Each row is a point on a landscape with many valleys, with its height.
A ball rolls from a point to whichever of its 3 nearest points has the largest drop for the distance, and stops where none of them is lower. Distance is the straight distance between rows; heights are no part of it.
K_857 height 56.3: [135 135 141  84 103 146 153 125]
K_576 height 38.3: [105 142  61 148  56 143 119 133]
K_167 height 29.6: [100 148  74 151  19 153 142 104]
K_184 height 12.2: [136 124 149 112 151 126 144 138]
K_631 height 61.9: [132 146 105  99  53 143 164 136]
K_195 height 21.3: [144 107 174 141 203 103 116 121]
K_983 height 25.2: [147 117 176 143 203 104 140 130]
K_74 height 15.4: [143 102 175 110 165 109  96  98]
K_943 height 30.4: [122 108 118 146 168 110  82 133]
K_417 height 10.8: [115 123 115 124 124 129  86 117]
K_969 height 47.4: [117 126 100 135 154 136 112 155]
K_445 height 56.4: [126 147 119 100  87 146 138 121]
K_274 height 31.3: [107 145  93 135  14 159 144  91]
K_363 height 26.3: [117 116 102 134 129 123  80 131]
K_109 height 9.9: [101 146  80 150  23 151 122  89]
K_248 height 22.0: [138 126 142 149 185 112 161 167]
K_610 height 7.7: [113 138  77 134  63 143 128 130]
K_616 height 21.7: [127 115 140 120 142 127  87 113]
K_697 height 56.6: [120 136  91 120  81 145 129 136]
K_673 height 23.5: [127 109 145 112 135 123  81 102]
K_64 height 11.3: [132 139 118 113 134 132 190 185]
K_89 height 16.8: [133 134 147  99 132 137 148 136]
K_783 height 30.5: [133 116 153 147 201 106 128 139]
K_985 height 10.1: [135 141 114 113 112 139 173 167]
K_116 height 15.2: [134 137 116 119 131 136 144 159]
K_112 height 42.7: [111 138 120 126  49 149 101  63]
K_912 height 59.4: [107 132  80 138  82 137  98 124]
K_685 height 50.4: [112 133 130 112  93 142  89  83]
K_981 height 28.7: [161 111 223 133 197  97 157 103]
K_772 height 45.8: [122 124 145 106  95 144  84  74]
K_239 height 44.5: [103 134  43 161  58 140 112 141]
K_957 height 20.0: [138 134 131 137 162 125 180 178]
K_240 height 20.3: [151 107 190 133 203 103 136 117]
K_172 height 11.9: [145 113 181 115 176 110 129 122]
K_113 height 23.6: [137 121 150 105 136 131  97 101]
K_652 height 26.4: [133 126 109 130 150 125 138 165]
K_38 height 51.7: [113 126 112 129  88 139  81  89]
K_427 height 28.6: [106 139  84 146  54 148  99  92]
K_879 height 11.2: [143 134 154 130 170 121 171 161]
K_477 height 13.8: [138 139 128 107 129 136 161 157]
K_480 height 79.3: [115 127  63 143 102 137 113 155]
K_471 height 29.5: [136 108 141 141 180 104  82 123]
K_389 height 63.4: [113 136  98 127  77 142 103 109]
K_270 height 9.7: [125 133  83 129  95 144 144 166]
K_308 height 13.3: [142 108 194  98 155 115 102  96]
K_107 height 15.1: [ 95 145  89 150  13 158 133  74]
K_677 height 53.8: [139 122 160 167 217  94 161 149]
K_975 height 45.3: [109 145  86 132  30 154 144  98]
K_28 height 50.0: [107 127  81 148 100 134  82 131]
K_97 height 51.4: [152 126 186 175 220  88 171 130]
K_528 height 27.7: [136 114 135 144 187 105 105 148]
K_156 height 20.9: [134 139 122 139 168 119 192 186]
K_780 height 65.5: [115 145 101 123  55 148 124 107]
K_157 height 26.7: [140 130 149 153 193 115 152 162]
K_207 height 21.1: [ 98 138  68 158  40 145 116 107]
K_452 height 13.2: [138 118 161 121 173 113 124 124]
K_643 height 28.2: [124 108 132 129 151 113  67 106]
K_840 height 26.1: [139  98 154 160 206  94  99 136]
K_128 height 19.5: [139 135 163  93 140 135 152 127]
K_638 height 8.7: [152 104 196 109 174 114 130 101]
K_990 height 67.4: [118 145 109 111  43 154 136 103]
K_328 height 53.5: [121 113 148 112 119 125  64  72]
K_392 height 20.4: [143 127 181  94 148 130 149 117]
K_313 height 21.9: [136 125 150 130 185 115 145 150]
K_470 height 11.7: [154 119 206 156 211  93 161 116]
K_825 height 9.8: [151 116 182 190 232  76 147 121]
K_963 height 59.0: [128 137 109 109  94 142 151 145]
K_493 height 27.3: [133 143 139  95 106 147 185 151]
K_39 height 13.9: [145 129 173 119 184 117 154 126]
K_923 height 19.6: [128 121 132 113 145 127 109 131]
K_324 height 14.9: [150 103 185 125 185  97 119 113]
K_918 height 52.4: [122 132 132 108  90 142 110 108]
K_693 height 71.8: [133 135  85 131 134 132 167 190]
K_40 height 56.5: [128 132  95 141 147 126 142 176]
K_314 height 21.2: [138 124 150  97 133 126 129 111]
K_457 height 31.7: [118 124 102 133 118 133  91 125]
K_241 height 53.7: [123 128 119 112 109 137 113 120]
K_361 height 60.5: [112 139  89 132  83 141 100 121]
K_432 height 35.6: [141 132 166 145 192 109 172 151]
K_197 height 5.9: [138 133 156 115 163 124 161 140]
K_836 height 52.8: [116 132  93 137 115 138  73 104]
K_744 height 15.6: [128 126 136 122 149 130 135 146]
K_882 height 29.4: [136 121 165  92 117 129 102  87]
K_164 height 11.8: [136 138 113 123 139 133 164 167]
K_17 height 58.2: [115 134  92 128 111 136 116 136]
K_290 height 18.0: [136 133 137 134 174 123 162 160]
K_293 height 66.2: [112 140  64 138  79 143 129 159]
K_633 height 33.9: [141 118 145 157 205 105 139 159]
K_33 height 53.1: [112 139  63 144  42 144 132 136]
K_153 height 54.5: [124 142 134  90  84 147 133 112]

For each start below, name the point where the ball stops.
K_40 | K_985
K_677 | K_197
K_240 | K_638
K_912 | K_417
K_157 | K_197
K_17 | K_417
K_943 | K_638
K_471 | K_638
K_990 | K_109
K_452 | K_638
K_857 | K_197
K_156 | K_985

Call two points neighbours if one is among the 3 nearest of the other. Go from one point of each pair to the other, from neighbour to neighbour, staying as low as possible. Name the highest point that can't be avoided.
K_470 and K_985 | K_240
K_270 and K_610 | K_697
K_610 and K_109 | K_576
